A landscape with many valleys, sampled at points; each row gives a point and its height.
A ball rolls from a point to the lowest of its 4 nearest points, and stops where none of them is lower. Distance is the straight distance between rows; heights are no part of it.
k356 height 4.52: [ 57   3  -5  26  13 -20  14 -13  -3   6  14  -3   6  -2 -22  -2   4  13
 -52  34 -27  10   6   9  -7 -13  11  16   1 -26   7  13   9  -1  -3  21
   3  17   0  15 -15  19 -21  -3   3 -23  36  -9   5 -10  35]
k774 height 3.29: [ 28  -7  28 -20  14  28 -19  25  25 -14 -23  29   2 -26 -40  -6  11  -8
  19  -1  16 -19  -8  -3 -25 -32   7  -9  -4  42 -17 -17   0  11 -12 -10
  -3 -16 -16  11  19 -14   0  -5  -4 -16  29 -34  -7  14  30]
k819 height 4.81: [ 64  18 -20  32  31  -8  10 -37 -35   2  11  10   0 -22  -1 -32  -2  19
 -47  44 -23  16  29  -4   7 -33  18   6  -7 -28  20  -5   3 -23  -3  10
  -5   4 -18  15 -16  28 -39 -10   4 -23  17 -14 -14  -6  31]
k869 height 0.91: [-16   9   3 -47  -4  20   3 -22 -23 -30  -9 -17   6  23  -5  -5  10 -12
  50  -6 -12  -9 -45   2  27  19 -34  -7  11 -10 -10  14 -13  27 -16 -10
  -7  12 -33   4  21 -41   9 -19 -44  12 -14   1  11 -30   3]
k179 height 1.63: [-37 -30  -9  10  -1  -8  -3  17 -31  17  10 -18 -14   0  18  25 -15  -9
  -3   1  -8  20   9   8   4   8  -3   4  11  11  13  -2 -11  -4   7   4
 -20 -11  18  -2   9  -3  21  20  -4  26   7   5  -9  -4 -13]
k110 height 1.55: [ 52   2 -10  15  15 -13 -31 -39  18 -24  -1  44  15 -10  -6 -21 -12   8
 -43  20 -28  10  21  19 -52 -29  26  -3   4  11  -8 -10  -9   1  25  -7
  -3  12  -1   7 -24  42 -10  -7  -8  -7   3 -14 -11 -34  27]
k499 height 4.01: [-47   1   3 -21 -16   0  -8  10  -7 -16   3 -20   9  -8   4  18  -7  -6
  11 -28  -9  22 -36  12   9  25 -49  -9   9  -2  -1  17  -5   7   3 -11
 -26   1   0  -4   1 -12  16   9  -3   4 -16 -16  -3 -30 -32]
k201 height 3.57: [-19   9 -14   8 -17   6  10   2 -24  34  10 -33  12 -10  -5  -7 -11 -24
  10  -2  13   1  18   9  27 -22  -3  21  13  27  18   2  21 -34 -22  13
  11   7  22 -19 -36   8 -18 -29  19  11  -5  33   0  23 -50]
k960 height 2.88: [ 25 -27  -1  -1 -22  11  12 -33   9 -30  16 -28 -18  42  18   7 -20  -4
  25  32  -6  25 -15  28  15   8 -14  19   8 -24 -13   0 -18 -17   5 -18
   7  24  -2 -21  27 -11  -3 -41 -22  19 -12  11   4   0 -29]
k204 height 5.59: [-15   2 -16 -10 -35 -11  25   6 -34  11  11 -34  24   1 -18  -6   0 -17
  11  -6  25   8  18   5  44  21 -14  21  15   6  -4  -5  44 -18 -23  18
  -5  26   7 -33 -27   3  -4   7  19 -10  -7  26 -19  14 -58]
k950 height 2.13: [-17  -5  16  24   4 -15  13  20   5  26  26  -6 -11  -9   3  14 -15  -5
 -16  -5   7  -3  -3   8   5  -9  12  12  -7   4  19   5  -3   4   3 -16
   4 -16  22  10  -3 -13   3  12  -8   9  18  19 -22   3  -2]
k190 height 5.00: [ 66   1 -14   8  31 -13   7 -10  -9   2  -1  28   0 -24 -13  -4  -5   3
 -35  23 -34  -3   6   8 -27 -15  -1  -2 -10   0 -10  -1   6  18  -2  19
  -3  -1  -5  22  -5  18 -13   0  -4  -2  41 -13  16 -36  23]
k940 height 3.17: [ 42   3  12   4   7  14 -25  -2  12 -32 -28  44  22   7 -38 -23   1   6
  25   4   6 -42   0  10 -45 -21  -6   1  13  27 -45 -14 -14  -2 -11  -7
  -9   2   8  25   4  18 -18   9 -21   1  -6  14  30   9  28]
k21 height 5.56: [-11 -15  -9 -20 -30   3  33   3 -50  -4   6 -38   4  -3   6  15 -15 -10
  13   4  -1  25  -1  13  18  10 -28  23  18  -2  -8 -11  26 -12   3  17
 -14  11  -7 -36   2  -5  10  -1   5  -1  10  -6 -22   0 -39]
k588 height 1.41: [ -7  20   7  10  27  -6  22  16  37  26  14  14 -26 -14  14   4   6   3
  -6  -7  19  -7  -4 -19   3   7   0 -18  -8  -9  19  13   0  17   3   1
  27 -22  10  25  -3  -5  13  -8   6 -22  15   6   4  -4   4]
k837 height 1.60: [-27 -17 -11 -25  -3  13 -11  -6 -36 -27   0 -21  -1  31   3   9   9 -16
  29   0 -22   9 -24   2  12  14 -38   2  17  -7  -5   3 -17  21   1  -4
  -5  15 -17 -11  22 -24  17  -8 -12  18 -14  -8  19 -21 -14]
k732 height 0.89: [  0  -9   3  31  -7   9   5  13 -29  39  11  -8   3  -4   5  -3   2  -7
  -6   0  19  13  14   0   7 -25  30  29  25  12  28   6  19 -33 -11   2
  15   7   5 -14 -31  -9 -39 -17  15 -15  -1  44 -13  45   1]
k326 height 1.10: [  8 -16 -22  -9 -13  -3 -10 -19  -6 -14   3  -6 -23  42  34  -2  -3  -2
  14   2 -23   1  20  -2  16  11   1  -7  10 -10   0 -16 -27   2   4   2
  13  20 -11 -19  42   5   8  -7 -21  24 -29  -3  16  12  -2]
k197 height 3.50: [ 11 -36 -11 -39 -38  10  23 -10 -48  -1  -1 -35 -11  24   9  14 -15  -6
  25  18   1  31 -10   6   0  -4 -14  29  14 -13 -14  -7  19 -16   0  -3
 -11   9 -18 -45  10   3  -7 -17  15 -11  11  -8 -31  18 -35]
k900 height 3.69: [ 24 -14  10 -11  17   1 -10  14  17 -18 -30  35   8  -5 -32   2  11  -5
   5   9  -7 -15  -9   2 -45 -27   7  -4   2  26 -38  -9 -15  30  -1 -12
  -9   7   9  18   4  -4  -1   7 -12 -17  26 -17   4 -15  32]
k399 height 4.31: [ -3 -15  -3  12  12 -28   5  17  18  18   6   4  -2  -2   4  25   6  -7
 -29  -9   7 -16  -6  -6 -20 -16  15  18  -7   7  10   4 -10  17   8 -16
   0  -9  22   9  13 -12  19  16  -5   5  23   9 -30  -3  18]
k863 height 2.51: [ -7 -29  -7  17  -7 -12   8  17 -44  18   8 -10  -4   5  32   0  -6   6
  -6   4  -8  13   3 -11   2  -6  28  33  11   7  22 -15  23 -33  13  -2
  -8 -11   4 -19  -7  -4 -13  31  13  -1   0  29 -30  29 -11]
k472 height 2.71: [ 22  29  -2 -25  13   7  15  15  32   0 -10  28   5 -31  -5 -27   8  15
  -7 -11  25 -28  -7 -31   8  12   3 -29 -29   8  -9  10  12  19  -8  20
  17 -18 -15  23   1  -1  11  10   9 -21  16 -24  14   1  23]
k198 height 5.81: [-40  -8  25 -11  20   7 -24  14  12   0  -3 -14  -5  -4  -6   9  -4  -1
  18 -40  11 -15 -12 -10 -22  -2 -15 -31   7  10  14   7 -12  29   2  -9
 -26 -19  -1  18   4 -17  18  -6  12  31 -12  -3 -18 -18  -7]
k769 height 5.22: [-31   5  20   3   1  -6   7   1   9   3  17 -19  13 -21   6  14 -16  13
  -6 -34   9  11  -7   9  13  25 -17  -7 -11 -15   9  22   2   0  -6  -3
 -16  -3  12  15 -12   2  11  -2   6  14  -9   7   9 -32 -57]
k715 height 7.56: [-29  17  25   4 -21   5  16 -31  -1 -22  21 -20  11 -15  -7  -3  -5  -8
   5  -5  28  21   2   6  31  20 -23  20 -39  -8  -4  18   5 -20 -36 -17
 -22  15  21 -23 -17 -12  -4  15  -1 -12 -11  18  14 -12 -61]
k518 height 0.47: [-37 -10  -6 -15  16  -2 -22   8 -23 -11  -8  -7  -1  19   4  14  11  -3
  28  -6 -13 -19   3 -10  -8   1 -13 -14  19  -1  -1  -6 -23  23  -1   1
 -24  -6  -8   2  18 -15  20  -2  -7  49 -24  -1   7 -11   6]
k701 height 0.66: [-12   6  38 -16   6  13  -4  -6   1 -19   1  -1  -4 -21   8  16  -3  18
  11 -42  40  16 -25   6   2  30   2 -21 -34 -25  -7  29 -13   4 -18   6
 -21  -4   8  19 -21 -13  -3 -21  12   9  -3   8  19 -34 -31]
k517 height 0.90: [-22 -18 -11 -10   3  -5 -10  -8 -15  -2  -5  -3  -6  30  11  14  13  -2
  20   6 -21 -24   7  -9  -6   7  -9  -4  15 -11   5 -14 -21  10   3   0
 -15   6   4  -5  25  -8  18  -2  -8  35 -24   0   5   4  -1]
k448 height 6.27: [ 17 -19  -9 -15 -19  -1  29  -5 -52  21  -4 -39   9   8  28  -8  -6   4
  18  -3   9  15 -13  -1  14   4   4  32  14   3   1 -21  39 -32  -1  27
  -5   5 -22 -27 -33  14 -13 -14  29   6   2   5 -32  33 -38]
k527 height 4.40: [-38  -8   5   5   1 -11  -8  26 -11   6  16 -23   0 -15   1  19 -23  -5
  -3 -14  -3   9  -7   6   0  20 -19  -1  13  12  14  14   0   1  13  -5
 -20  -6  11   1   7  -1  20   6  -7  23   2   3 -26 -24 -32]
k942 height 4.39: [ 11  -4   4   4  16 -18   1  17  28  12   6  20  -3 -12  -9  14  12  -6
 -17   0  -2 -20 -23   4 -33 -17   3   9  -2  11 -14   4  -5  32   6  -4
   0 -12  14  14   4 -11   9  11  -9 -11  33   3 -17  -5  35]
k68 height 1.18: [-21 -13   4  -9  17  15 -16  -4 -19 -14 -18  -7   1  27  -6  -6  17   4
  46  -8 -14 -41   0 -13  -2  10 -11 -13  17  -2  -7  -6 -25  23 -12   7
 -12   2 -18   7  33 -14  11  -4  -7  47 -38  -2  22   3   3]
k850 height 2.17: [-16 -28 -17   1  -8  -5  -6   8 -35  17  -1 -15 -12  17  39  12  -6   2
  -8   2 -16  15  10   1   5  -2  13  24   5   9  15 -17   8 -29  18   1
 -12   2  -4 -22  15  -3   5  21   0  12  -2   5 -26  12  -6]
k526 height 1.48: [-38 -21  -3 -10  20   0 -21  10 -13  -3 -11  -1   0  14   8  18  15 -13
  10 -14  -7 -16   4  -4 -20  -5 -10 -10   8   5  10 -10 -16  15   4 -14
 -16  -5  -3   2  21 -16  23  17  -8  32 -16   8  -8  -4   7]
k747 height 3.03: [ 14  35   3 -25  10  24  12   4  22  -5 -13  19 -14 -18   4 -12  16  22
  14 -23  39 -27   2 -26  14  21   4 -31 -34   4  -7   1  13  -6 -12  32
   5 -14  -6  32 -12  -8  12   0  20 -12   3 -20  17  21  25]
k520 height 1.92: [ -4  -9 -25  25 -32 -19 -32 -15   6  -5  -8   6  -3  29  13  -8   7  -4
 -21  -1 -20  24  15   1   0  -5  35  16  -7 -12   0 -26  -2 -25  21 -10
  -4   2 -21 -27  14  19  -9  26   7 -22 -25  -1 -26  36  20]
k844 height 3.71: [ -1  51 -22 -18   1  25   5  -2  21 -20 -35  33   8 -22 -18 -13  28  16
  11  -6  19 -25  14 -31  15  19   9 -28 -35  11 -16  18  15  -5 -18  41
  10  -4   0   9 -24  -7 -13  26  31  -6   3 -17  37  19  28]
k596 height 2.97: [-20  -5  26 -24   9   5   6 -13 -27 -33  -4  -8  -1  18 -12  -4  22   4
  57  -1  -4 -27 -24   5  20  38 -21 -10  24  -3 -14   1 -13  29 -30   2
   0  14 -41   4  28 -23  -4  -7 -17  45 -24  10  26 -18  -4]
k376 height 0.71: [  6  -2   5  36  -3 -14  15  19 -13  31  13  -5   0  -1   1  -7   5   6
 -20  13  10  11  -4  -2  -4 -24  36  35   8 -10  19   4  16 -22  -7 -12
  20   2  20 -11 -18  -1 -34  13  10 -21  20  36 -24  35  16]
k796 height 0.58: [ -7  -6   1  35  -1   3   6  22 -13  37  16 -16 -16  -9  13  -3 -12 -14
  -9   2  17  11   5  12  13 -24  24  19   9  13  32   6  11 -29  -3  -2
  23  -7  23  -1 -17   5 -15   2  -9  -2  17  38 -13  18 -16]
k305 height 2.27: [ 12  37  -1  -5  13   2  21  20  42  10   1  24  -2 -11   2  -5  12   9
 -16 -10  12 -22  -8 -17  17  15  -9 -21 -20   3   6  12  10  37  -2  11
  26 -23   2  29  -4  -5   4   3   2 -32  22  -9  11   6  22]
k723 height 2.00: [  2  -7  20  -4  20   9 -13   0  13 -15 -20  21  18  21 -27 -17   7   0
  41   0   3 -67  -2  -8 -13 -14  11  -2   0  29 -24 -18 -14  14 -13  -4
 -17  -2  -3  19  22  -7   5  14  -2  29 -17  14   9  23  26]
k380 height 0.48: [-15  25  16  16   0  16  11  -3   4  35  18  -5 -16  -3   4   7 -22 -17
 -16  16  28  15  30  16  15 -25  14  -3  -1  13  30   4  11 -35 -10  -8
  28  -1  15  -7 -11  13  -9 -20  -1 -16  10  27   9  10 -27]
k668 height 3.31: [ 26  42  -9  -7  11  18   5  22  24  -3 -19  20  12 -36 -18 -26   8  17
  15 -19  17 -17   3 -27  23  21  -3 -28 -33  11 -20  10  26  -5  -3  33
  15  -9 -14  24 -12  -7  -7   6  20  -8   8 -30  35   8  31]
k467 height 0.59: [-16  22   5  17  17   8  25  13  22  29  15   7 -16  -2  10   8  -7 -10
 -10   9  26   2  15   1  19  -6  10 -10  -5  -5  39  11  -5  -5  -4 -14
  35  -9  18   9  -3  10   5  -9  -9 -29  14  15  22   8   0]
k786 height 4.68: [-40  -2  17   1  12   8 -21  16   8  -7  -1 -12   1 -29  -1  17 -10  10
  18 -38  13  -1 -13   3  -9  26 -20 -25   5   4  16  10 -10  14   8  -8
 -22 -12  -2   8   4  -4  27 -10  12  24 -10 -12  -1 -30 -28]
k8 height 5.01: [-29   2 -15 -30 -30   8  17  -7 -29 -27   7 -29   2   5  -8  12  -3 -19
   9  -1 -12  28 -21  13  25  13 -48   2  13 -13  -9  -1   2   2  -2 -19
  -9  11  -4 -22  22 -19  18   2 -22 -19   6 -18 -20 -16 -24]
k26 height 4.82: [-23   3  11  20  -4  -5  13  19  -1  13  32 -25  -1 -19  -2  16 -27   0
  -5  -7  12  14   2  12  19  17  -8   9  -7   5  14  18   0 -18   4   3
 -11  -9  19  -1 -13  -3  13   1   0   7  -1  18   2  -9 -52]
k143 height 2.79: [  2   9  17   2  22  -7  15  24  32  26  11  15  -4 -13   6   6   6   3
 -17 -11  17 -21  -7  -9  -9  -7   1 -21  -8   1  12   3   1  33   0   1
  18 -34  11  27   1 -13  19  -2   3  -5  22  -2 -17  -5  15]
k429 height 2.35: [-24  24  18   3  13   4  16  -8  20  16  12  -7 -12 -18  14   9 -11   7
   8   0  26  11  17   8  14   8  -2  -7 -33 -12  23  14 -14  -8   1  -3
   7 -14  25   2 -22  -6  13 -29  -5   0  -2   4  38 -22 -47]
k403 height 2.56: [ 30 -40 -10 -30 -20   9   2  -7 -21  -5 -10 -23 -11  27  33  -2 -10  -2
  25  18   5  35   5   0 -11 -11  12  18   8  -9  -7 -28  -2 -30  12  -4
   5   0 -13 -35  24  20 -11 -30  16 -16 -23 -15 -24  22 -42]
k929 height 0.85: [ 19   3  10  35   8 -13  20   2   6  27  13   2  -9   7 -14  -5   2  -1
 -29  27  -4  13  12  -9  10 -24  27  20   5  -8  20  12  15  -6  -5  -5
  31   5  11  12 -16   3 -27   3  -5 -32  34  14  -2  25  19]
k277 height 3.43: [ 38   2  19 -11   4  24  -8  39   4 -15 -30  37   5 -48 -17  -7   5   5
   1  -5   3 -12   2  -7 -16   5   4 -14   3  40 -28 -11  24  17 -18  29
  14 -13 -38  15  15   0   1   8   6 -20  24 -43   0  -4  30]
k987 height 3.06: [  5  -5  18 -18  14  11  -6  21  28  -4 -20  21   5 -25 -22   5  12   3
  10 -18  15 -23  -7  -8 -30 -21  -7 -23   1  27  -9  -4  -6  32  -2 -16
 -12 -16   1  18   3 -10  23  -8   1  -2  24 -19 -16   8  30]
k160 height 2.12: [-52  -9   0 -17   2   6 -26   8 -18 -10 -11 -25  10  -1  -4  26   6  -7
  21 -21 -10   2 -11  -4  -9  11 -32 -13  17   8   2  14 -12  24  -4  -3
 -30  -1  -3  -3   7 -17  21   0  -8  31 -10  -4  -2 -28 -17]
k268 height 3.86: [ 63  -6   1  30  16 -22  -7 -29   1 -14   7  20   1 -15  -9 -17 -16  22
 -51  29 -30  20   2   7 -36 -24  34  15  -5  -9  -1  -7   2  -9  15   1
  -6   6   2   5 -16  37 -19  -3   7 -16  19 -11 -13 -24  26]
k923 height 1.19: [  4 -17   5  23  -6 -16  -4  10  -6  23  11   4  -6  14   6   5  -6   4
 -22   7  -7   8  -3  -1 -13 -13  33  34   2   0  15 -10   6 -24  11 -16
  -1  -7   5  -5  -5   4 -12  36   7  -4   7  27 -28  20  32]
k38 height 1.23: [-23 -12  -8   1   4  -7 -30   4   5   0 -18   9   1  25   6  11  11  -7
   2 -12  -9 -27   1 -11 -21 -19  -3   4   0   7  -4 -15 -24  15   7 -15
 -13  -2   5   6  16 -11  12  18 -11  22  -5  11  -6   3  32]
k139 height 1.62: [ 12  32 -14  22   2  -7  12  -2  17  24  10   6  -5  -4 -22  -2  11  -6
 -34  41 -11   4  25   8  23 -19  -1  -4  15  -7  26   9  22   3  -4  15
  47  15  -5   3 -20  12 -19  -6   7 -36  28 -21  22   1  32]
k382 height 6.33: [-33  14  -1  10 -32   3  17   7  -9   3  23 -33  12 -22 -13   9 -22  -9
  -1   1   7  21  -7  14  32  24 -29  13  -7   0   0  14  18 -19  -3  -7
 -10   9  16 -20  -8  -5   6   9  -2  10  -4  19  -4 -13 -44]
k972 height 1.38: [ -4 -29 -24 -10  -4  -1 -13  -1 -37   1  -6 -16 -19  30  33  19 -10   3
   7   7 -15  22  18   2   7   4   3  16   8  -8   8 -29 -12 -18  14   7
 -12   1  -2 -30  31  -7   6   8  -4  26 -16  -8  -7   7  -4]
k707 height 3.22: [ 36 -35  -5 -11 -32  15  -3 -21   7 -23   2 -27  -5  36  16 -11 -26  -4
  34  31   2  34   4   8   4 -13   8   4  11 -18 -14 -12  -2 -28   9 -18
  16  14  -9 -34  19  13 -19 -48  11   7 -30   3 -12  11 -62]
k509 height 0.51: [  8 -15  -9 -18 -15  -3  12 -22 -12 -19   2 -18  -8  40  19   3  -8  -9
  24  17 -17   2  -1  13  11  10 -20   5   9 -24 -12   1 -22   5   8   5
  -4  17  -5 -20  32  -4   2 -16 -19  27 -21 -13  20 -17 -19]
k727 height 3.02: [  0  10  30 -17  16  13  14   9  28  12  -6  12 -17 -22   4  -2   3  17
   4 -24  33 -25  -8 -24 -15   6   6 -37 -17   3   3  13   0  24  -2  -1
  -3 -31  -4  30   5  -4  25 -19  16  -5   5  -7 -11   2   8]
k322 height 4.35: [-35  -7  37  -6  -6   6 -17  14   8 -15   3  -9  -4 -35   5  12 -14  13
  12 -37  21   8 -25  13 -15  33 -19 -26 -11 -13  -1  30  -7   8  -3  -5
 -22  -8  10   3 -10  -7  10   2  11  19  -8  -6 -11 -39 -28]
k12 height 5.40: [-50  17  21 -14 -18   6   0 -13   5 -32  15  -8  14 -24   3   4  -4  10
  15 -43  14  25 -36   8  19  29 -37  -1 -28  -9 -15  21  -7  -7 -10 -10
 -40   5   7   2  -9 -17  -1  12   0   2 -18   0  -6 -28 -34]
k184 height 2.05: [ -5  17  36 -14   6   4   9 -10   1   3   3  -6 -21 -16  19  10   7  20
   9 -12  33  11  -1 -13  -1  32   5 -21 -34 -27   7  29 -15   4 -13  12
  -5 -10  10  31 -17  -9   2 -27   2   2  -5  -2  38 -20 -31]
k235 height 2.23: [ -4  -6  -8  19  -4  14   5  18 -43  42  -1 -27   2  -8  13   2  -8 -15
  -1   0  15  15  16   3  18 -13  30  21  19  21  28   1  22 -39 -15  11
  13   4  12 -19 -35  -7 -26 -17   6   6  -5  39 -15  38 -28]
k101 height 3.38: [  5 -14  13 -33   2   7  19 -12 -26 -37   3 -12  -4  27  11  -3   6   1
  41  14 -16  -6 -44  13  23  32 -30   2  11 -18 -24   7 -24  25  -2  -5
   1  11 -19  -8  37 -27  -6 -22 -22  35 -23  10  36 -16   0]
k802 height 2.20: [ 19 -18 -11   0 -26  10 -15  -2   4   5  -5  -5  -3  28  32 -20   2 -15
   2   9 -15  31  18 -14   4  -4  31   5  11   4  16 -23  11 -18   6  -9
  29  -8 -15 -33  38  26 -22 -14  -2 -24 -42 -10 -20  35 -14]
k874 height 2.49: [-11  14  39 -12  21  10   7   5  21  -5  12   4 -20 -16  13   4  -3  16
  12 -30  32  -3  -3 -17   2  24  10 -39 -22 -21  10  17  -8  16  -2   1
  -3 -19   3  28 -10   0  15 -18  17  10  -1   7   9 -11 -24]
k645 height 0.92: [ -5  23   8  17   3   1  18   2  15  26   6  14 -14   1 -13   9   7 -16
 -28  28  15   8  19  -2  21 -23  16  -3  13 -10  31   6   9  -4  -3  -2
  58   3  -3  -7  -9  20 -15  -8   4 -35  26  -1  18  20  24]
k14 height 1.54: [  1  -4 -34  30 -35  -9 -35 -27  24 -15  -2   5  21   4 -14 -28  25 -20
 -22  20 -29  26  31   2  -6 -10  26  10  22   5   4 -25  20  -4  10  -5
   9  11 -30 -20  -1  30 -19   0 -17 -28 -48 -15 -24  29  21]
k750 height 4.36: [ 45  -5  -1  -9  19 -11  -2   3   9   3 -20  39  10 -21  -9  -5   7  -1
 -18  12 -13  -8 -12   5 -37 -22   1  -4  -2  11 -30  -6   0  34   5   9
   7   2  -3  23   0   9  -2  14  -6 -11  34 -20   5 -29  39]
k207 height 4.18: [-20  -4  -2  17  -9   8  13  18 -23  20  21 -40   3 -12   0   2 -22  -8
  -1  10  11  14  13  17  25   1  -8  15  11  13  21  11  11 -30  -6   0
 -10   8  14 -14 -19   2   3   3  14  12 -11  26  -3  11 -50]
k18 height 2.22: [ 41  -4  -8  16   3  -7 -36 -24  15 -24 -13  32  18   6 -28 -16   0  -3
  -3   0  -6 -19   3  15 -49 -23   7 -11   5  19 -35  -3 -14  -1   7  -6
  -3  18  12   5 -11  22 -11   1 -14  -1  -7  -1  14 -19  27]
k102 height 2.46: [ 24  36 -20   0  17  -8  19  13  28  14 -12  16  17 -15 -23  -9  14   7
 -22   1 -10 -15  -2 -11   6   8 -13 -23  -4  -8 -11   8  21  28  -5  24
  35 -11 -10  22 -20   5  -5   2  14 -25  26 -15  19  -8  20]
k551 height 1.91: [  6  -2 -23  19 -19 -21 -35 -15  20 -12 -10  15  11  17  -4  -6   2  -4
 -30   0 -23  -1  10  16 -23 -17  20  16  -1  -3 -19 -13  -8  -9  25 -11
  -6  10  -1 -23  -1  24  -1  18  -6 -11 -19  -4 -13  16  40]
k424 height 1.78: [-18 -14 -19   8 -12 -11 -28 -16  14   0  -1  15   4  31  11   1   9  -1
  -8  -7 -23  -8  17  -7 -11 -13  16   7  -4  -5  -7 -24 -21  -9  19 -16
   0   6   7 -17  22   5   8  28 -16  13 -22   6  -6  26  32]
k270 height 0.80: [ 31   9 -13  17   4  -1 -26 -10  26 -25 -25  32  26  12 -25 -29   8  -1
   8 -11  -6 -42   1  17 -31  -7  13  -4   0  20 -37 -14 -14   1  -6 -11
  -3  18   6  17  -1  12 -12  14 -20   9 -19   3  32  14  27]
k178 height 3.85: [ 31 -17   8  35   1 -18  -8 -24   9 -10   9   6   8  -1 -16 -21   1  23
 -36  19 -18  20  13  -5 -23 -12  48  29  -2 -12   6  -3  27 -26  28 -11
 -13  13  -5 -16 -21  35 -17  18  12 -28   2   3 -30  10  15]
k383 height 4.59: [ 38  -1  -3  11   9 -32   1 -15  10   6  -2  27   0   0 -15  -1  -3  12
 -35  15 -28  -5  -9  16 -34 -15  17  23  -5  -7 -24  -1  -4  10   9   0
  -6   8  17  16  -7  16  -4  20   9  -5  31  -7 -11 -13  43]
k709 height 2.36: [  5  -7   4 -32 -20   0  24 -30 -10 -31   0 -23  -9  41  11   3 -11  -6
  32  31 -19  11 -33   9  19  10 -29  11   6 -28 -19   8 -25   7   3  -6
   3  25  -5 -20  32 -20   3 -27 -17   8 -15  -3  21 -14 -17]
k104 height 2.80: [  4 -15  -9  23  -1 -26 -20  -6   7   0  -7  17   3  13 -10   8   3   3
 -35   5 -18   8   2   6 -24  -8  31  35  -7  -8  -6  -7  -4  -7  21 -17
 -10   4  16 -10  -8  15   6  25  11 -12  11   9 -23  17  43]
k17 height 1.58: [ -7  43 -10   6   9  -5  19   2  50  20   9  23  -5   0  -5  -5  14  -1
 -25  21   6 -15  19 -13  27   2   1 -25  -8  -3  20   6   1   8  -3   9
  39  -9  -1  19 -19   8  -4  -3   1 -35  18  -9  35  -1  23]
k581 height 2.53: [ 19  43 -36  17  18  -3  11  -1  15  20  -8  20  22 -23 -16 -19  12   1
 -33  28 -23 -11  24 -15  16   0 -19 -22   8 -16   7   7  15  10  -2  34
  30   1 -14  24 -28  12 -25   5   3 -20  11 -35  41 -21  25]
k730 height 4.47: [ -7 -32 -17  -8 -22  -1   7  15 -50  17  -2 -24 -10   7  19  13 -16   0
   3  20 -12  28   9   3  17   7  -5  20   5  12  -2  -9  18 -28  14   2
  -9  -2   5 -34   0  -1   4  12  18  18  -1  -4 -19  11 -27]
k436 height 4.90: [-45  15   3 -34 -26  13  -8 -10 -12 -28   2 -16  11 -15   1  16  -3   0
   8 -37  -5  23 -40   6  21  20 -51 -17  -5  -4  -8   3  -7   0  -6 -13
 -27  13 -16  -4  -1 -15  20   8  -1  -4 -20 -13 -20 -28 -15]
k536 height 2.70: [ 27  18  12 -16  14   2  11  25  30  11 -10  18  -4 -26 -11 -11  13  15
   2 -23   6 -20  -8 -14  -3  -5  -5 -22 -15  18 -21   4  16  27   0  10
  17 -25 -11  27   3  -2  12   4  13 -24  29 -30 -12  -3  30]
k286 height 1.12: [-16  -9 -15  -1  10   2 -16 -14  -4  -9 -11  15   5  37   0 -10  12   3
  20 -11  -5 -57  20 -16  -1  -1  -2 -12   7   9  -7 -25 -32  10   2  -6
 -23   0  13   1  29 -16   6  12  -7  33 -29  16  14  18  28]
k223 height 2.21: [ -9  31   4 -13  25  12  14  -7  21  15   4  17 -14   7  20   0  10   5
  -2  -7  27  -6  10 -27  10  19  10 -31 -27 -27  30   2 -10   9  -8   8
  21 -20   3  15 -14   0  12 -12   3 -16   6  -6  48   4   1]
k842 height 1.70: [ 14   6 -37  30 -20 -15 -41 -24  37 -19  -8  17  19  17  -9 -23  13 -14
 -25   1 -21  -9  12  11 -22  -7   7   8   5   1 -26 -18  -4  -7  28  -2
  -5  19   1  -7 -11  15  -1  12 -18  -3 -27  -7   5  12  31]

Call two points neighbours if one is among the 4 nearest of the other. Go from one point of each pair to the other, from neighbour to neighbour, staying as low as possible. Name the highest point that can't be avoided.
k518 / k509 | k326
k270 / k14 | k842
k701 / k380 | k223
k869 / k518 | k837
k110 / k509 | k18
k270 / k869 | k424

For each start below, name the point where the ball stops.
k382 | k380
k26 | k380
k277 | k380
